Each row is a point on a tangle of strands that fork and nearly touch. The rows are in no order.
Two points are linked if the straight distance between their rows is under 58.7. Some points are linked to none.
Gon: [ -4  35  -5  41  -8  -5  -7  -5  11 -13 -17  -4  16  20   9   3  39  11
   3 -11  -3  -3]
Vub: [ 12  17 -15   3 -28  12 -25  -7  14   7  -2 -42   5  11  36   6  20 -13
  -3   1  15   3]
Monu: [  8 -41  41 -17  13   3  11  29  -5 -27  -6  13   4  -4  -4 -19 -74  10
  -1   2 -21  11]
vit: [-13  -4 -13   1   5 -22  -9  13   6 -26  17  29 -11 -32 -25  -5   6 -24
 -14  -2 -14  -7]
vod: [ -4  31 -10   6  -2 -19   5   7  -3   2   0   0  -1 -14 -22   0  28 -15
 -12   1 -23   9]
Bori: [ -2 -28 -11   6 -26  -6  12 -33 -29  52   2 -26  -5 -26  -5  12  19   3
 -43  -4  30 -46]
fem: [  6  15  13 -10   9   6   2  39  -4  -7  -6 -10  -3   2   4  -7 -23  16
  -5  17   9  19]
rim: [ 13  45   8  20   6   1  14  20   7 -29  -5   7 -21  15  -7   9  27  18
   5  -6  -7   3]
Mab: [ 29 -12  31 -19  -4  11  -7   8   3  -3 -25 -10  -1  21  24 -11 -47  -6
  24  -3  -9  24]
dobus: [-10 -31  20 -19   5  -7   7  20   4 -19   3   2   1 -19 -20 -18 -66   9
  13   2  -2  15]
kela: [ 19   3  20  25  11   7  -7  23   5 -39 -35  27   3 -24 -10  -9 -37   1
  10  -7 -30   3]
Nim: [ -3 -40  10 -18  19  -4   9  33  -7 -14  12  32  14 -11 -17   7 -34  -9
  -6  14   5   5]
Sirem: [  3   0  -9 -13  31  -6   4  -2   3   1  12  34  -1  -1  -7   8   6 -20
  13 -14  15 -22]
Mufe: [-23   5  -5 -15  -9  -6   1  -4  -6  32  29 -47  -6  14   0  21  21  10
 -22  16  11  27]
maz: [-13 -60   8  -5   3  10 -20 -29 -20   6  -3  -1  15 -10   8 -12 -33   0
  -1 -11   0  -9]
bizev: [-14 -19  -8 -11 -22  -5  -7 -22 -19  45  30 -43   4 -10  -3  25  23  10
 -26  16  21   7]
Mevo: [ 13  -1  15  25   5  -2 -10   4   4 -43 -28  43  17  -7   0 -14  -7  -6
  10 -22 -29  -6]
suda: [ -4 -31 -18  -4 -29   6   6 -25 -21  50  14 -43  12 -15   5   8  23   3
 -32  13  18 -27]
kegom: [ -4  31 -24  19  -9  -2   6 -20  16  -5 -12  22   4  -7 -19  14  42  -2
   6 -17   0 -16]
nobiv: [ -4 -15   1 -20  34  -1  13  17  -4   7   7  16  -4  14  -6   3 -11 -19
  11   0  11   0]
malud: [-12  51  -2  19  -4  -4  -2  -2  11 -17   5   4 -11  20   0   7  55  20
   2 -11   2   0]
bug: [ 41  12  39   3   4   8  -5  29  11 -15 -24  -9  -6  26  17   1 -35  13
  17  -1  -2  21]
nidu: [ 11  40 -15  14   7   0  -6 -13  11  25   8 -25  10  12  11  -3  21 -12
   6   3   7   3]
pev: [  7  -6  10   4   5   9   3  32  -5 -27 -18  11  -3   2   5 -13 -18  14
  -3  13 -14   9]
piro: [  1   6   4   4 -18 -11 -16   9  -8 -13 -13 -23  -9  -9  -1 -14   8  -9
   0  12 -17  20]
Rol: [ 10  31   9  26  -1 -10   6  11  15 -19 -12  32  -7  17  -9 -13  28   2
  24  -9  -9 -14]
mizu: [-10  40 -28  25 -15  -3  -4 -42  10   9   4   5   7 -16 -11  10  42   2
 -15 -11  -6 -13]
Muro: [  3  21  10   0  19 -16   5  49  -6  -9  -7  -2 -32 -17 -10  10 -24  28
  -7   9  18  12]
Bubit: [-30  -5  -9 -19   6   1  -5  10 -17  18  10 -15  -5   6  -3  14  13   9
 -18  16  20  18]
pepel: [ -8 -29 -14   5  24   0  -7   8  -3 -23   2  40  21 -13   0  -2 -12  -9
 -10 -22   5 -15]
lufur: [ -8  25   3   4  34 -15   9  40   4 -16   4  43 -13   4  -8  -3 -14 -11
   4 -30   9   4]
pesit: [ -8 -65  -4 -16  11  -3   8 -13  -7   2  17  26  31 -25  -9  -8 -37 -22
  -7 -10   3 -26]
rir: [ -1  14  -7  -8 -19  13 -13   3  10   5   8 -41  -2  13  24   3   5  10
   1   9  21  23]
letot: [-12 -20  -5 -13 -27  -1  -3  -9   1  16   2 -38   9  -6  -5 -11 -19   2
  -4  21   7  18]
gomif: [  2   8   6  -3  39  -4  11  30   6  -9  -2  33  -1   8  -5  -3 -35  -1
  13  -2   4   0]
vufub: [ -9 -29 -11  -5 -11   7  12 -17 -37  37  22 -30  12  -3   7 -11   0   0
 -16  15  17 -25]
kas: [ 13  51   5  -2 -12  13  -2  20  19  -6  -2 -26  -6  14  13  -4  11   5
  -1   4  17  29]
Som: [  9 -27  -5  32  20  -7 -14 -32 -14  14  -9  31  23  -6   2 -10   5 -25
  14 -18  -4 -27]
Tugod: [ 26  19  30  -8  -4   8 -11  14  17 -18 -12 -14 -22   9  22  11 -10  15
  24  16   3  12]
sizuv: [ -8 -10 -15  -2  -4   1  -9 -14 -13  14 -18 -20  18  -4   8 -19 -25 -12
   0  10   3  -3]
paton: [ -6 -61   4 -16  23  11   7  20   2 -18  26  30  31  -9 -13  -8 -48 -22
   0  -7   4  -7]
Nikil: [ 12 -32   3  16  16   3 -18 -24  -4  -3 -12  45  20  -2  -2 -12  -4 -34
  16 -29 -33 -17]
kegir: [ 19 -19  14   7  -7  23  -5  -8  -3  14 -17 -16  17  26  21  -2 -13 -13
  17  13  -9   5]
Duk: [ 20  14   1  21  -7   4   3  -5   3 -20 -13  31  20  10  -2 -16   8 -11
  25 -10 -19 -18]
beke: [ -4   8   0 -38  -1  -3  12  13   6  -4  28 -14 -22 -20 -31  13   0  16
   3  14  10  20]
zisi: [  8   1 -18 -30  -9   9  -5 -22  -3  21  25 -20  -5 -20 -13  -2  12   3
  -3  13   4  -6]
rop: [ 11  52 -23  27 -12   1   0 -31  26  32  11 -35  -1  17  21   8  45  -9
   1  -9   2  -6]
Besu: [ 26 -36  17  14   7  19 -15 -25 -11   9 -25  16  19  18  10  -8  -4 -31
  25 -25 -24 -13]
vitu: [ -4  18   3  33   3  -2 -15   2  -3 -18 -33  15   2  17   6  12  20   9
   7 -12  12   3]
Sog: [  0  64  10  18 -18  -1  -6  16  24 -18 -15 -12 -17  25  26   1  17  15
   3 -22   8  23]
zekev: [ -5 -19   2 -13 -29   0 -14  -9  14  18  12 -54   9   8  22   1  -7  -5
  11  24  13  19]
keri: [-12 -43  -8 -13  12  10 -10  -4  -9  -4  10  14  13 -23   6 -11 -26  -8
   0 -15  12 -18]
pezo: [  2 -11 -21  12  20 -14  -9 -23  -1  -1   0  30   3  -3 -10   2  15 -16
   5  -8   1 -29]
dil: [  2  76  12  -7 -13   9  17  17  29   8   9 -18 -26  19  14  15  35  14
 -19 -20   3  37]
Sab: [-13  20  -2   5 -16  -8   5  -6  14   7 -15 -12 -21  27  18  12  13   6
  -5  19  -3   5]
vude: [-18  34 -15  26   7 -26  11   4   0 -15  -2  33  -1  -8 -29  -5  21  -4
  -3  -9 -19   2]
Luf: [ -9 -22  -4  10   5 -10   5 -12  -6 -19 -23  22  -6   4  -1  -5  -8  -8
   9   5 -33 -14]
Sagon: [  8 -40  16  -5  13   5  -5   5  -6 -12 -12  27  13   6  -2  -9 -35 -17
  13 -14 -16   0]
Ripoz: [ 10  33  16  12  22  -2   5  39   0 -19  -5  16 -27  -7  -8   6   5  16
  -3   0  -4  17]
Malaf: [  7  46 -31  22 -15  -2  -5 -38   6  35   9 -19  -2  -3  -3  13  56   3
 -17 -23   4  -9]
muf: [-10 -19 -10   9   0  -1   3 -27 -23  35   8 -14 -20  -2   6   9  27   8
 -25  -2  22 -38]
Bozu: [ 25 -18  48  -3  10  -4  -1  37  -2 -25 -15  20 -11  -6   0 -15 -62   8
   4 -16 -32  12]
Momen: [  5  22 -16  -7  -4 -12   3  -2  21 -16 -14  18 -11  -7 -15  18  21  -4
  12  -3   7   0]
dok: [  8  -3  33 -12  -7   7  10  32  -8  -2   2 -30  -2   6  18 -19 -39  26
  11  18  12  22]
kaz: [ 18  24  -1 -14  -2  -6  -5   4  24 -21 -13  -7 -15  -5   7   5   7   7
  24  10  -1   3]
zusi: [ 30  21   6  22 -19   6 -16 -10  11 -24 -17   1  10  19  14 -10  13  -4
  33  -6  -5  -3]
zemo: [-12 -20  18 -23 -15  12  13  18  -2   3  19 -42   7  21  10  -5 -21  25
  12  19  16  23]
Panap: [  8   6  -2 -18  -9  10  -3 -13   5 -10  11 -13 -13 -16  -6   2   2   6
  20  26   0  -8]
mul: [  6 -14   0  19  15  -8 -12  12   8 -46  -5  53  13 -27  -5   3 -10 -16
  -4 -22 -11 -16]
Sifu: [-14 -25 -12 -31  -2   2  17 -19 -15  24  33 -14   9 -19 -21   1  -3   1
   0  13  15  -3]
Ferof: [-22   4 -16  15  -9   0  -7  -9  -8   8 -20 -10  -9   5  12  10  15   3
 -21  13  -4   2]
tero: [-12  10 -16  -5   1   0   4 -30  -2  26  15 -14 -26  14  15  17  39  11
 -19  -4  19 -24]
Pibe: [-21 -11 -13  15   0  -5   4 -15 -15  -2 -19  13   0  -9   1  -3  12  -8
 -18  13 -19 -13]
kubi: [ -2  -7   4 -32   7 -19   7  32   2 -16  19   8 -14 -15 -21   3 -13   4
  -1  14   8  15]
fum: [-15  11 -28  -7  12  -5  14 -12 -10  26  10   9  -1  -9 -11  10  16  -3
 -23   0   3 -13]
Tok: [-21  13 -30  14  10 -22   0  -7  -2 -12  13  30 -12 -20 -20   3  23  -5
 -24 -20 -19 -10]
bifuv: [ 17 -24   1  21  -3  15 -17 -33  -9  11 -32  -6  10  18  18  -2   6 -14
  14  -2 -13 -18]
simit: [-14 -23  22 -32  -9 -16  11  30  -8 -15  15  -2  -3 -11 -19 -13 -34  13
  -1   6   9  25]
kar: [ 10 -41  23  -9 -13  19  -6 -20   0  13 -14 -17  18   3  10 -10 -40  -4
  17  11 -20  11]
Gikon: [-17 -59  14 -16  -1  15  -3 -17 -16   9  -4 -14  14  17  10 -11 -44  -3
  14   6   0   7]
Fek: [-12  36 -18  -4 -10  -1  13 -14  10  20   3 -16 -23  20  10  18  34  10
 -17   4   4  -4]
Banot: [  0  -8   3  -5  17  23  -4  10  -4  -9  -8  10   9  17  21  -7 -14  10
   4   9   3  -9]
tato: [  9  40 -24  17   4  -3   8  -9   5  27   1   0   5   8 -20   5  25 -14
  -6   4  -9  10]
givop: [-13 -48  -1 -22 -22   0  25 -21 -24  38  37 -14  21 -18 -13  -4  -5  10
  -7   8  18 -29]
Veded: [ -1  15 -16 -44   5   7   5 -15  18  15  40 -10 -26 -24 -21  11  24  19
  -5   6   9  10]
zirab: [-24 -47   6 -21  -1   1  10  11 -20  -3   5  12  12 -18 -18   1 -21   5
  -9  24  -1   0]
Finu: [ -6  55  -1  11 -16   3  13   0  24   5  12 -12 -18  28  16  14  53   6
 -21  -8  -1  14]

Follow the links from the first point to the second, and from the first to the third. Name the last point that the two ways share.
suda, pev, Mevo => rim
pepel, Panap, Banot => rim
vit, Ferof, mul => Fek
zusi, Panap, Luf => Fek
dobus, mul, vitu => malud
Luf, bug, beke => zisi

A fork is a point with three links. Follow the links from the first point to the second and name the forks in between, in order.
nidu, Bubit => kaz zisi suda
Mevo, vude => Duk rim malud Finu Fek suda zisi kaz
Rol, pezo => Duk Mevo keri
mizu, malud => kaz zisi suda Fek Finu
Gon, Mab => malud Finu Fek suda zisi kaz
nobiv, Mufe => keri Mevo Duk rim malud Finu Fek suda

A fork is a point with three links, a tip a point with one. Leave the first point through the second and follow the links. Name the first fork or tip that comes.
vit, Tok => kaz
gomif, nobiv => keri
Gikon, kar => lufur
Momen, kegom => vit
